Points on a hilly landscape, in no order, each with its height.
A ball rolls from a point to the lowest of its 2 nearest points, and stops where none of them is lower. Distance is the straight distance between rows; heights are no part of it.
Dumoz height 348: [ 96  73 155 116 135 153 159 119 132 108 136  97 163 129 135 115  88 160
 182  64 113 183 107  85 132  82 153 151]
gol height 157: [ 92 129 149 117 109 110  92 160  92 110 140 111 100 137 137 128 110 127
 123  93 114 187 144 117 108 142 147 128]
Geluz height 394: [137 135 132 155 181  99  87 150 137 137  65 131 110 135 120  87 127  85
  92 151 130 105 135 126 132 133  95 123]
nelu height 53: [132 104 113  79 128 136 160  83 147  67 197 168 120 125 148 142 145 150
 127 175  94  89 105 146 162 171 124 136]
famis height 146: [122 145 105 107 121 113 148  93 154  94 198 154 116 114 148 149 142 140
 137 163  70  91 152 115 150 161 135 115]
Sepiv height 364: [154 125 114 141 204 102 116 102 123 145  67 136  96 122 133  87  97  96
  93 140  94  80 148 124 156 134  95 134]
petuz height 322: [105 127 136  96  81 106 134 129  80  58 187 134 141 126 150 103 130 116
  82 147  90 157 140 175 133 164 173 159]
kelo height 444: [137 225 120 150 142  84  65 106 134 136  94 144 142 155 110 139 138  82
 102 131  86 122 161 124 160 162 134 159]
Ket height 484: [142 131 141 167 100 130  98 184 125 146  57 142 165 148  85 101 159  97
 103 151 183 129 108 149 106 122  75 139]
Lorag height 451: [140 126 129 178 110 103 106 161 131 142  69 109 143 156 115  73 157 127
  71 161 150 140 107 142 131 146  89 156]
korig height 467: [122  88 159 153 160 157 128 175 133 161 112 129  91 153 135 122 147  85
 135 118 183 117 104 129  96  85 110 115]
movis height 171: [101 145 145 157 112  91 136 127 175 111 170 125 119 129 142 118 145 106
 115 135  61 138 166 120 157 171 152 103]
gage height 382: [112 174 123 107 170  92  66 139  98 140 111 125  83 113 148 148  97 118
 124  93 102 119 193 117 134 131 129 115]
Ped height 421: [154 115 125 131 139 238 132 125 145 146  55 131 182 124  88 107 117  84
 134  93 223 131  85 129 115  75 107 102]
Lanod height 641: [148  62 126 111 158 185 156 114 166 155  87  99 134 114 111 120 104 152
 121  66 148 202  53  98 150  67 114  90]
turi height 510: [122 122  92  84 125 128 133 115 105  96 152 139 133 135 134 134 112 181
 146 149 111 102 105 115 118 133 139 157]
muzo height 572: [101 117 129 110 161 178 124 135 159 155  96 129 139 141 137 167 107 169
 199  77 159 148 101  89 134  81 150 115]
Gog height 541: [125 133 155 197 145 105 156 172 111 163 104 146  86 115 154  89 160 103
  80 184 171  65 120 150 134  97  97 144]
sufil height 138: [167 118 105  94 144 132 151  77 139  72 155 162 110 125 149 132 106 154
 113 158  58 115  87 149 185 196  90 155]
sen height 316: [152 107 116 156 114 216 131 118 165 157 115 146 127 171 102 152 135 117
 172  82 189 124  77 131 105  68 146 102]
vove height 404: [112  79 121 113 148 121 167 107 117 102 125 104 148 119 134 113  91 198
 141 109 101 156  93  86 138 107 130 148]
Supa height 616: [122 128 118 167 111 145 153 131 140 154 100 122 129 140 102  94 161 143
 140 149 182  98 106 107  89 109  99 125]
gulov height 537: [103 116 146 111 144 159 119 142 146 164 137 124 106 134 127 171 138 130
 186  93 168 127 139  96  97  90 153  92]
kedu height 354: [124 127 137 138  74  85 109 136  79 108 156 108 133 154 157 116 143 133
  82 149 105 138 140 165 128 164 172 166]
vez height 167: [125  60 143 125 119 130 160 102  87 125 138  97 139 142 136 100 108 157
 150 119 122 109 135 121 104 123 152 145]
dor height 558: [150 104 134  74 137 111 123 111  76 146 146 117 104 104 158 163  90 151
 152 121 119  86 167 167 118 157 159 114]
kopib height 378: [158 108 121 172 124 222 153 138 154 157  95 137 128 142 105 112 139  85
 132  88 223 111  64 151 106  60 102 118]
Laz height 536: [155 136 127  61  98 108 115 122  46 115 168 122 114 111 173 153 110 139
 118 128 117 124 164 179 101 153 165 129]
nem height 576: [126 127 134 186 127 132 160 170 142 161  88 131 106 115 114  81 169 104
  96 160 193  91 104 131 115 112  74 120]
gibi height 506: [171 185  96  80 106  87  90 105  83 120 165 137 109 125 161 164 129 122
 100 163 111 123 158 168 129 164 152 141]
bor height 234: [123 155 127 167 122 105 114 120 179  97 142 122 107 155 137 107 142 118
 101 142  60 160 120 105 169 188 113 128]
nidum height 345: [129  49 163 153 127 145 143 122 119 135 120  86 131 158 131  80 124 107
 149  75 155 149 105 100  94  89 114 149]
Leve height 401: [129 189  91 115 155 109  96 120 127  76  93 181 167 114  90 136  86 140
 139 134  66 122 127 102 158 159  74 154]
Totut height 203: [178 119 120 148 117 129 151  74 142 102 146 126 114 146 148 107 128 136
 100 179  71 108 107 162 167 208 108 132]
Bulaz height 500: [154 159 100 117 112  94 113 107  89 154 151 131 118 131 120 168 143 136
 138 187 151  86 170 140  97 126 136 132]
res height 667: [154  84 122 112 196 201 123 153 145 139  66 127 133 128  88 121 101 115
 117  96 171 153  77 123 124  84 103  87]
Zopo height 516: [159 112 128 159 102 181 117 175 138 134  67 168 180 135  62 129 145  85
 101 130 192 128  97 155 109 117  89  90]
zin height 380: [125 131 148 125  53 134  83 188 102 138 156 124 122 169 145 159 148 100
 118  76 146 200 129 156 102 118 145 149]
Ratog height 436: [131  82 108 121 153 113 192  87 156 108 131  89 157  85 126 100 104 201
 114 122  80 161  86  88 172 116 100 110]
ligel height 458: [138 115 128 117 162 208 141 111 129 160  54  83 177 108 116  71 110 102
 127 104 215 135  92  99 119  57  84 142]
rufog height 668: [123 165 106  40 113 115 141 138  98  84 196 144 135  86 175 156 154 144
 135 102 130 168 165  98  89  90 138 108]
Zaso height 212: [129 110 149 138  78 108 169 123 117 114 191 128 148 123 135 129 153 117
 115 182  96 107 164 188 134 166 168 128]
dul height 250: [142 128 144 106 107 110 156  97 131  97 188 137 130 106 146 135 120 102
 118 156  59 115 168 193 157 198 172 118]
zigu height 610: [130 114 123  68 111 130 173  99 112 116 194 137 141  94 150 165 123 154
 163 147 120  89 149 144 112 130 179 120]
Tulek height 343: [116 134 109 119 148  90 102 117 112 113 129 129  95 120 140 132  87 155
 126 116  76 118 160 114 142 153 133 128]
ropip height 609: [115 117 126 123 165 159 124 114 109 156  83 112 144 140 130 112 123 159
 170 120 174  86 125  95 101  79 125 140]
favel height 654: [137  91 114 112 191 164 127 143 158 132  69 117 130 116  90 144  88 167
 134  76 137 188  68 105 155  93 103  91]
biz height 620: [119 100 113 114 165 169 169 110 174 165  66  85 147  93 131  99 110 169
 128 111 164 159  85  78 155  80 109 104]
soriz height 108: [119 183 144 155 106  82 154 112 161 127 183 120 144 104 156 132 167  84
  95 132  64 125 210 154 159 158 179  99]
paro height 326: [141 155 120 104  83 144  79 171 107 155 158 127 124 162 119 183 156  99
 153  97 174 175 141 135  77  95 125 134]
nabom height 502: [120  94 157 142 135 172 125 163 135 179 152 138  89 150 130 175 160  78
 159  87 189 118 127 137  95  70 139  94]
nur height 590: [153 105 129  68 134 127 162  96 134 123 161 143 122  95 155 178 102 162
 175 156 118  81 104 157 138 177 153 133]
Fazat height 267: [144 129 115 156 108  96 125 106 124 126 143 128 113 148 137 118 143 142
 108 181  97  92 137 145 136 172 134 128]
toda height 494: [126 115 111 129 140 178 152 124 138 152  64  86 164  98  82  71 127 110
  97 134 206 129 103 103 109 105  74 123]
mepe height 527: [141 129 108 149  98 195 145 147 160 140  73 123 180 109  56 102 143 103
 106 128 207 136  88 122 108 132  74 100]
Feb height 266: [107  68 161 134 137 159 149 102 114 139 128  87 151 143 155  98 111 140
 183  75 148 121 130  93 109  79 149 153]
Vip height 400: [114  54 178 156  93 136 127 160 115 123 140  99 132 162 118 102 123  89
 145  70 132 185 121 133 104 111 133 144]
Pes height 457: [124 154  76  99 161 121 123 121 118  73 115 155 154 117 106 131  92 190
 140 147  99 115  95 107 143 139  98 165]
Rosed height 564: [134 140  96 110 126 155 149  93 113 136 115 132 160 139 125 125 125 188
 171 160 155  82 104 108 103 102 142 151]
zemo height 327: [159 148 113 154 159 102 121  73 135 161 101 147  92 143 141 115 123  98
 107 143  71  77 160 142 164 175 127 133]
zuzer height 233: [ 77 138 123  99 114 109 119 141 119  61 170 141 105 116 143 126 102 141
 118 119  79 179 127 105 129 154 137 139]
Ninim height 540: [150 168 109 153 129 108 152  85 105 159 132 152 114 116  91 152 152 147
 153 199 168  58 144 134 116 116 120 106]
dero height 422: [112 100 173 131  68 154 113 174 104 111 169 105 141 148 131 123 123  76
 144  39 127 200 147 161  93 112 147 141]
sise height 639: [107 135 115  75  98 124 155 122 118 112 202 128 142 109 150 157 150 141
 161 130 132 122 165  95  90  99 162 121]
Fav height 60: [112 183 175 171 101  79 139 152 183 138 168 104 163  84 151 141 188  91
  80 108  97 154 195 167 165 141 184 109]
saro height 242: [139 130 108 167 100 182 155 133 176 159 135 168 109 153  74 173 169 127
 159 125 183 127  82 130 107  93 134  74]
Pinut height 102: [ 99 152 185 194  84  76 159 143 162 165 172 131 146  80 149 140 190 110
  83 152 121 119 199 172 173 120 170 129]
zalad height 392: [101 184  97 116 154 101  85 135 129  93 116 157 102 113 119 153  75 146
 136 106  68 157 133 102 149 152 102 150]
zez height 686: [118 188 104  69 161 127  87 139 107 139 129 136 165 111 108 196 118 158
 189 127 164 121 166  88 100  82 128 129]
feru height 456: [129 187 103 122 122  84  76 133 123 141 138 132 114 137 122 154 142 119
 128 159 123 116 174 119 114 133 127 123]
Tuga height 470: [123  54 189 168 153 115 141 183 116 145 115 103 107 148 165  81 142  76
  88 137 149 138 116 133 119  93 114 147]
ruge height 429: [127  88 147 140 183 127 114 166 121 142  82 107  97 142 130  85 127 100
 103 139 155 123 112 114 111 105  94 122]
Kaper height 296: [101 144  97  98 141  98 136 110 111  73 168 157 100  92 161 149  79 151
 116 108  47 135 138 127 166 160 131 151]
nesu height 288: [ 66 131 136  87 111 115 141 128 110  26 195 157 131 101 134  95 123 118
  86 132  70 178 142 148 152 154 154 151]
vigaf height 649: [104 156 116  91 163 159  97 128  87 145  99 124 177 140 130 159 107 176
 202 103 163 110 135  95 116  76 135 162]
kapo height 598: [103 121 108 127 179 147 150 133 190 143  84 119 143 113 129 141 106 190
 173 108 141 140  92  80 155  99 130 101]
viteg height 475: [151 219 109 121 122  82  78  95 100 130 133 128 115 143 149 148 129 109
  86 132  87 115 159 150 152 170 160 164]
fiko height 284: [150 138 123 122 127 100 137  81 128 136 153 141  99 122 163 144 107 112
 121 131  47  98 174 152 165 191 158 125]
luzil height 416: [123 189 132 135 152  92  52 148 143 142  96 140 104 144 113 145 127  87
 116 119 112 135 158 120 142 148 129 119]
das height 575: [172 116 138 104 131 106 135  87 124 158 140 138  88 106 146 169 106 126
 157 158 116  73 142 172 131 190 143 115]
libiz height 245: [115 128 131 117 108 130  87 164 109 137 126 118 116 165 113 136 136 129
 155 110 149 152 126 111  86 118 123 140]
zuku height 161: [109 109 166 192  67  93 184 129 118 153 181 136 141 107 129 127 174 124
 113 177 122  94 178 188 144 134 158 125]
kize height 420: [123 127 141 163 108  98  79 166 109 120  89 107 121 175 114  95 132 127
  85 131 133 190  96 134 125 147 120 163]
Mapu height 346: [139 162  99 124 149 129  99 134 152  76  77 147 164 110  71 113  93 149
 117 132  96 169  97  96 146 161  60 123]
kuviv height 294: [143 170 104 147 141 135 107 123 189  98 102 139 123 142  97 106 128 130
 112 142  78 169 104 100 158 181  72 113]
Lavo height 505: [108  80 177 196 112  97 158 166 124 160 118 125 108 134 159  84 166 107
  88 154 153  99 134 145 129 107 122 144]
Tatug height 162: [115 149 127 159 130 140 141 132 195 152 136 155  95 127  87 162 163 135
 169 144 157 119 109  97 116 123 124  64]
Kaziv height 235: [159  53 157  98 110 139 171  95  91 133 141 113 139 128 137 128  97 151
 168 138 134 101 112 168 105 158 167 147]
buro height 246: [112 154 117 146 122 104 137 112 172 135 164 143 102 122 122 148 156 138
 154 161 112 101 147  91 120 140 125  92]
kuvem height 387: [113 167 140 144  91  83  60 167  93 132 122 104 128 160 145 132 152 128
  84 127 139 158 136 144 123 142 154 170]

For each start below, name the point where the ball stops.
Supa -> Fav
rufog -> luzil
mepe -> Tatug
sise -> luzil
favel -> Fav
korig -> Fav
